Each row is a point on a landscape with many valleys, with its height.
From any point a ball takes the steepest step (drop divided by distance) to one of its 2 nearest points. It stops when none of these is lower. Distance is the straight distance between rows; heights are no part of it.
q_474 height 319: [ 16  62   4  -4 -28 -15 -16  -8  -9  49 -18 -28  43 -35 -16 -14 -14  22
   1 -19 -17 -20  20 -22   5 -19 -10]
q_536 height 217: [ 11 -15 -21  -4  14 -18  -1  26  -8  17 -14   4   0 -32 -18   1 -15 -29
 -13 -12  13  -1  25 -36 -28  15  -2]
q_426 height 879: [-14 -15 -22 -23  14  -8 -26  67  18  -2 -17 -33 -10  29  15 -24 -46 -16
   8   3  15   7 -21 -34  18  14   2]
q_430 height 101: [ -3 -23   8 -28   8  -2 -23  18 -10  15   0 -25 -25  22  -7  -4   0   7
 -17 -20  -5  -1 -24   4  17  18   0]
q_498 height 205: [-13 -30   6 -28  -3  22  -3 -20 -21  -3  19  10 -44  35  26  26   5  13
 -10  24   4   9 -16  34   1   7  -8]
q_62 height 301: [-37   0 -36 -11 -19  27  -6   0  22   4  16 -20  19 -39  29  14 -24  28
  17  48  36   5 -14  13  10 -19 -17]
q_789 height 226: [ 31  27 -15 -13 -31 -31  -8 -12  -8  36 -18 -13  24 -30 -12   4 -14  12
  -1 -27  -8 -42  17  -4  -1 -15   8]
q_235 height 369: [ 34   6  26  14  -1  -7  25 -33 -36  14 -13  26   0 -18 -17 -23  25   1
  -2 -28  -7  -3  -1  -7  18  24   8]
q_244 height 700: [ 28  21  -6  48 -23  10  10  -3   8  16  -6  11  12  24  33  17 -45  17
  18  34 -19  44  -2  31  -1 -64  24]
q_590 height 192: [ 27  20  12 -12 -27 -36  22 -37 -37  39 -49  13  34  -1  -3 -14  21  -5
  -9 -40  29   1  -7 -19   6 -12  11]
q_631 height 414: [-38  27 -22   7 -14  25 -12  -2  38  10  26 -29  27 -35  11  29  12  30
   9  35  29  12 -13 -12   4 -44 -14]
q_387 height 383: [-27  24   9  39   0   3  24   0  40 -37   5  -9  46  -3  19 -48 -11 -21
  21  41  22  -7  -7   2   9   6  13]
q_199 height 755: [ 34  23  12  43 -14  -1  25 -17   4  -3   5  20   7  13  37  27 -23  12
   9  16 -39  10   9  21  -6 -70  26]
q_581 height 840: [ 25  15  31  14  27  13  22 -11  11   0   8  12 -24  41   9 -33   8 -35
 -14 -21 -24  -3 -10 -28   6  -5  31]
q_482 height 129: [ 28   6  -4  -8  -9 -23  -8  16  -7  20 -20  -9   5 -26 -16  -1 -20 -10
 -10 -26 -10 -28  13 -19   4  15  -7]
q_377 height 291: [-14 -24 -37 -13  18 -14   6   8   8   9  -6   8  23 -29 -28  -5   7 -38
  -6  -3  27 -17  31 -44 -49  -1  -2]
q_564 height 873: [-18  -5 -19  -3  -3  12 -11  48  43  -1   3 -19  -4  32  16 -26 -51 -36
   4  11  21  14  -8 -39  -2  -3  10]
q_512 height 176: [-62  -8 -15  -4  12   8  -9   9  18 -24  13 -12   3  18   1 -38  21 -28
  -7  34  23  12 -25  17 -22  24  19]
q_898 height 330: [  2  19  17  30  -3  23  38 -27  -2  21 -18  22  13  -2   7 -14  -2 -25
  -3  11   7  20  -6 -47   8  -7  -9]
q_757 height 581: [  9 -30  -3 -12  16  -9 -23  -1 -15 -15   8  17 -43 -26 -25  10  26  10
   3 -20 -19 -23  24  38  -1  13  -5]
q_545 height 823: [ 33 -15  22   9  15   6  18 -42 -11 -21   3  34 -39  31  11 -18  13 -26
  -4 -22 -31  -4   1  12  -2 -19  31]
q_582 height 611: [  3  13  -5  39 -13  29   9  -7  28  11  -8  -7  30  -6  30  -4 -43   8
  26  55   1  29 -10  23  12 -56  -9]
q_247 height 91: [ 24  22  16 -32 -48 -18   6  -8 -17  28 -41   4   4  33  32  25 -11   9
 -26 -29  17  25 -25  11  21 -10   3]
q_688 height 693: [  1 -35 -12   8  16 -12 -13  24 -36 -17 -31  -1 -24 -14 -20  16 -17  26
  20   4  -7  32  13  14  -6  45  -6]
q_176 height 734: [-19 -43  -2  28  27  -2  -7   5 -36 -20 -12  17 -12  -6 -33  -8  19   5
   5  -7 -20  33   2   6 -24  36   6]
q_845 height 120: [  1  15  13 -45 -53   4   4   0 -10  25 -40 -12   5  35  43  27 -52  17
 -20 -16  21  12 -22  17  23 -23 -27]
q_663 height 632: [ -5 -30 -19 -27 -19  -1 -12  33 -35  -1 -38  -6  -5   1  15   2 -58   2
  28  31  35  11 -20  -5  22  29 -15]
q_446 height 158: [ 14 -19 -11 -12  29  -5  17 -13   9  13   3   9  -6   6  -4 -12  22 -44
  -9 -15   4 -44  10 -13 -24 -11  14]
q_374 height 646: [ 16  -4 -17  17 -16  -3  -9  11 -12  -5  20   6  -7 -13  -4  43 -40  45
   4   7  -5   3   4  34   3   1  17]
q_710 height 286: [-47   9   5  34  11   8  14  -2  25 -41  12   0  32   5  -3 -55  21 -17
  16  35  28   8 -24   1 -13  19   9]
q_500 height 751: [-26 -37   7   6  31   4 -25  23  14 -36  36  18 -37  38  -9  -7  17  -2
   3 -12 -64  -3   7  21 -21  -7  17]
q_543 height 766: [  5 -26   4  42  15 -14  27  -4 -28 -18   4  33   0 -21 -23  -4   2   8
  -2 -16 -15  17   3  -3 -32   5  26]
q_847 height 302: [ 14  15  -6   2  37   2  20   6  51 -30  31  14   5  -3  -4   4  41 -27
   0   6  -6 -50  33  -3 -42 -27   9]
q_129 height 237: [ 11   8  -3  27  -3  17  42 -38 -14   8 -23  45  -7  12  23  -4 -18 -45
  -6  -4   8  17 -15 -28 -27 -24  27]
q_948 height 407: [ -5   9  20 -33  -9  -3  15 -32 -18  14  10  -9 -21  14  25  34  45  10
 -35 -13   8  16 -28  26  11 -17  -6]
q_656 height 412: [  5  35   6  15 -16   5 -26  -6  -4  48 -11 -24  47 -28 -15 -24 -31  21
  14  15   2   2  12 -32  33  -5 -23]
q_289 height 487: [-25  16   0  -7   8  20   0   6  31   6  33 -25   7 -17   5  31  12  11
 -18  10  18   5  -9  -1   7 -13 -13]
q_327 height 531: [-10  28   3  18   7  10   4  27  51   4  29 -23  17   4  -4  -1   5  -2
  -6  10  12 -10   6  -2   1  -2  -3]
q_401 height 399: [  0  32  14  31  25  -5  46   1  41 -37  35  19  22 -16  -2  16  28  -1
   8   8 -31 -28  23   0 -39 -39   5]
q_159 height 153: [ 17 -19 -29 -21 -13 -19  32 -42 -21  24 -28  19  13  21  14  26  17 -40
  -5 -13  44   1 -15 -17 -39 -38  27]
q_612 height 142: [-34 -11  10 -38   9  -9 -37  26   0   9  -2 -37 -11  22 -17 -19  35  10
  -8  -6 -13 -13 -21  27  23  38 -18]
q_420 height 139: [ -3   7   2 -25   5 -25 -23  49  17  18   7 -43 -10   0 -21   2 -10  18
 -25 -47 -17 -14 -24  11  12  -6   9]
q_254 height 735: [-18 -43 -11 -18  31   3 -41  35 -10 -16   5   5 -62  33   1   2  11   9
  23  -4 -43  10  16  13 -11   6   1]
q_816 height 855: [-15 -10   2  16  18  24   0  14   6   1   1  16 -11  36   0 -27  -3 -40
 -11 -10  -5  12 -21 -32 -23   8  15]
q_481 height 406: [-11  -1  14  34   6  27  22 -28   0 -17 -10  12  26   8   2 -23  -8 -14
  10  29  -6  18 -11 -16  25  19 -12]
q_526 height 224: [ 17  18   4   1  22  -2  22   8  35 -12  24  15  -1  17  -7 -23  19 -51
  -8  -5  -2 -40  23 -23 -29  -9  19]
q_267 height 137: [ 14  32  22  -9 -44 -18  10 -20 -20  47 -52  -2  38  -2  15  -1 -11   6
 -18 -40  22  21 -10 -12  23 -18  -6]
q_642 height 796: [ 46 -11  19  23  -9 -11  26 -30  -1 -33   9  37 -13  26  29  19 -11  -5
   9  -2 -47  -3   1  16   1 -43  44]
q_638 height 595: [  9  12   1  22   4  -4 -21  22   3  -4  -2 -34  11 -28 -41 -21  -3  21
  16  -5 -15 -12  13  -7  35  48 -21]
q_210 height 241: [ 19   9  -9 -38 -16 -30  -5 -17 -12   4   9  -5  -9 -23  -4  38  27  35
 -18 -44   7 -21  -4  34  -4 -14  10]
q_72 height 292: [-21   1  16   7  21  26  -2  -9  24 -23  34  -6 -11  24   7  -5  26   3
 -12  23 -20 -10  -7  30  24  14  -3]
q_302 height 559: [ 16  25   5  23   6   3 -19  -9  -2 -14  22 -15   4 -41 -31  -1  12  37
  14  -9 -22 -18  24   2  33  22 -21]
q_893 height 503: [-21  13 -13  32 -10  24  10  -7  40 -19 -11  -2  38 -30  43 -28 -35  -4
  29  59   9  10 -18  11  14 -22   7]
q_376 height 333: [ 30  27  -2  -8 -37 -16   6 -31 -15  10   8   2  -9  -8  23  49  44  24
 -13 -18   0  -1 -11  40  24 -25  11]
q_17 height 514: [ -8  -2   3 -11  19  -5 -31  11  11 -11  22   2 -24 -35 -34  -3  45   3
  -4 -19 -24 -33  30  17  -8  18 -14]
q_814 height 865: [ -3  -9  -6  -2  20  19 -13  32  24 -10   4   3 -22  39   3 -22 -42 -50
  -8   3  -1  24   6 -48 -18   5   1]
q_522 height 586: [ 34  13  -6  -7 -36   7  -9 -15 -16   0  24  13 -12 -18   9  44 -25  44
  13   8 -15  -9  18  30  16  12 -12]
q_421 height 146: [  8 -15   2 -12 -28  13  13 -13 -17   0   7  19 -22  39  32  36  -1  21
  -9  12  20  33 -28  34   7   3  30]
q_67 height 895: [-18 -14 -33  -1   7  -2 -23  54  16   5 -10 -27  16 -21 -12  -3 -49   3
  18  20  20   5 -11 -12   3  16  -4]
q_573 height 782: [ 14 -24   1  17  42 -13  -3  11  -6 -33 -23  25 -26  20 -12 -23   1 -44
   6 -19 -39   6  24 -17 -33  14  13]
q_469 height 365: [-19   3  20  18  15   0 -20  12  24 -48  26 -24  -1  21  -7 -29  36   1
  13  29 -20 -22  12  43  21  31 -22]
q_459 height 426: [-18  12  11 -31  23  -7  12 -20   4   3  10  11  16 -22 -21 -20  58 -27
 -15 -10  20 -28  28 -41 -26  10 -19]
q_835 height 148: [-22   6  -3 -55 -34  15  -6   9  -2   2 -18 -35   4   9  32  29 -42  33
  -7   4  33 -11 -35  19  28 -23 -37]
q_217 height 447: [ -1  16  20 -30 -16  15   3 -39  -9  13   8  -9 -23 -16  30  44  22   5
 -29   2  11   5   7  15  22 -11 -41]
q_392 height 461: [ 30   8  31  18   5   2   5 -37 -17 -12   6  20 -11 -34 -29 -16  33  15
   5 -18 -28 -22  16   8  32  17 -12]
q_521 height 240: [-18 -25   8 -21  22  28  -9 -20   0  -7  29   0 -51  57  34  -7  12  -2
 -11  13 -34  -3 -13  26  15   0   7]
q_447 height 434: [ -5   2  23  10  16   2 -36  29  23 -25  25 -15 -22  12 -33 -19  43  -2
  11  -3 -27 -16  27  26   7  33 -20]
q_784 height 177: [ -1   9  -9 -46  -3 -23 -27  33  -1   9  19 -35 -16 -25 -28  29  10  38
 -23 -44 -18 -26 -11  27  -3  -9   7]
q_647 height 532: [ -9  19  31  25  13  -1   3   5   0 -12  13 -16  21  -2 -35 -45  33  12
   9   0   6 -11   5 -22  30  41 -23]
q_457 height 504: [  3  17   3  29 -26  19 -13 -27  -7  36 -25  -7  42 -24   6 -19 -48  19
  25  34  23  21  10 -15  26 -10 -24]
q_195 height 204: [-22 -13 -20 -34 -32   9 -16   2  -3  13   2 -15  10 -24  26  26 -49  30
  14  35  41   5 -15  -5  13  -3 -38]
q_187 height 90: [ 13 -34 -30 -20  16 -14  35 -19 -13  31 -12   4  10  18 -18   6  25 -39
 -11 -22  35 -27 -10 -21 -42 -22  28]
q_994 height 702: [  6 -23 -19  37   6 -11  -3  20 -17 -21  17   9   4 -29 -22  27 -15  46
   1  -3  -2  13   1  17 -20   7  24]
q_105 height 718: [ -6 -40 -11 -16  31   2 -23  48 -33 -15 -12  -3 -54  10  -5  22 -13  11
  17   1 -17  23  14  13 -27  27 -11]
q_158 height 274: [ 29   5   4  11 -15 -28  26 -17 -33  28 -22  22  22 -18 -17  -9  22   5
  -6 -34  14   0 -11  -3  -2   3  37]
q_145 height 368: [-11 -14 -17 -44  26 -24 -14   7   9  -3  -2  -2   9 -20 -36 -10  44 -40
 -16 -18  15 -42  37 -24 -35  15 -28]
q_675 height 512: [ 26  20   2 -30 -31   2 -18 -44 -12   8  17  -2 -16 -37  14  45   9  31
 -11  -2  -4 -26  29  20  22   1 -31]
q_969 height 152: [  5  12   3 -12 -51  -3   8 -26 -20  24 -25   5   9  24  25  24   3  19
 -10   5  37  48 -33  16  28   0   2]
q_554 height 663: [ 22 -27 -20  -7  -8 -11 -11  32 -43   0 -41  -1 -18 -10 -10  28 -48  17
  24   3  13  31  13  -9   4  44 -19]
q_343 height 767: [ -2 -41   8   1  41 -16 -15  10   5 -50   5  28 -38  32  -1 -19   9 -34
  16 -22 -68   1  24  -6 -41 -13  26]
q_505 height 484: [-10  14  15  37  18   9  27  19  32 -31  29   3  30   1 -17   4   0  12
   9  16 -16   3   0  -2 -11  -8   0]
q_101 height 109: [-52 -20   0 -22  11  11 -30  22  10  -3  11 -15 -15  41  -1 -21  28 -28
  -8  15  -1   8  -9   9  -9  39  -8]
q_301 height 591: [  8 -17 -18  17 -30  -4 -10   4 -22  24 -39  -7  21  -7   9 -16 -63  10
  23  30  20  18  -2  -9  28  26 -10]
q_964 height 479: [-23  21   6 -18  15   0   6 -11   4  16  19  -3  10 -35  -9  14  40  -6
 -28 -13  17  -8  10 -29 -11 -13 -20]
q_172 height 151: [ 12 -14 -14   9 -23  -1  30 -21 -22  24 -20  40   2  10  11  12  -8 -30
  -9 -22  33  33 -22 -19 -40 -21  41]
q_794 height 470: [-16  12  22  37  17  15  22 -15   0 -21   4   9  35  -4 -23 -35   6   6
  20  24   8   7   7 -47  19  31 -24]

Where does a ball stop that starts at each point below?
q_573 => q_482
q_543 => q_430
q_17 => q_421
q_199 => q_101
q_176 => q_482
q_964 => q_482
q_564 => q_101
q_505 => q_187
q_948 => q_430
q_647 => q_172
q_302 => q_247

Call two points neighbours if one is among the 2 nearest of the other. Go from one point of each pair to the other, from neighbour to neighbour, staying as low as possible. Name the highest point that can't be avoided.
q_172 / q_247 => q_327
q_101 / q_247 => q_543
q_482 / q_421 => q_289
q_187 / q_172 => q_159
q_247 / q_421 => q_969
q_101 / q_430 => q_612
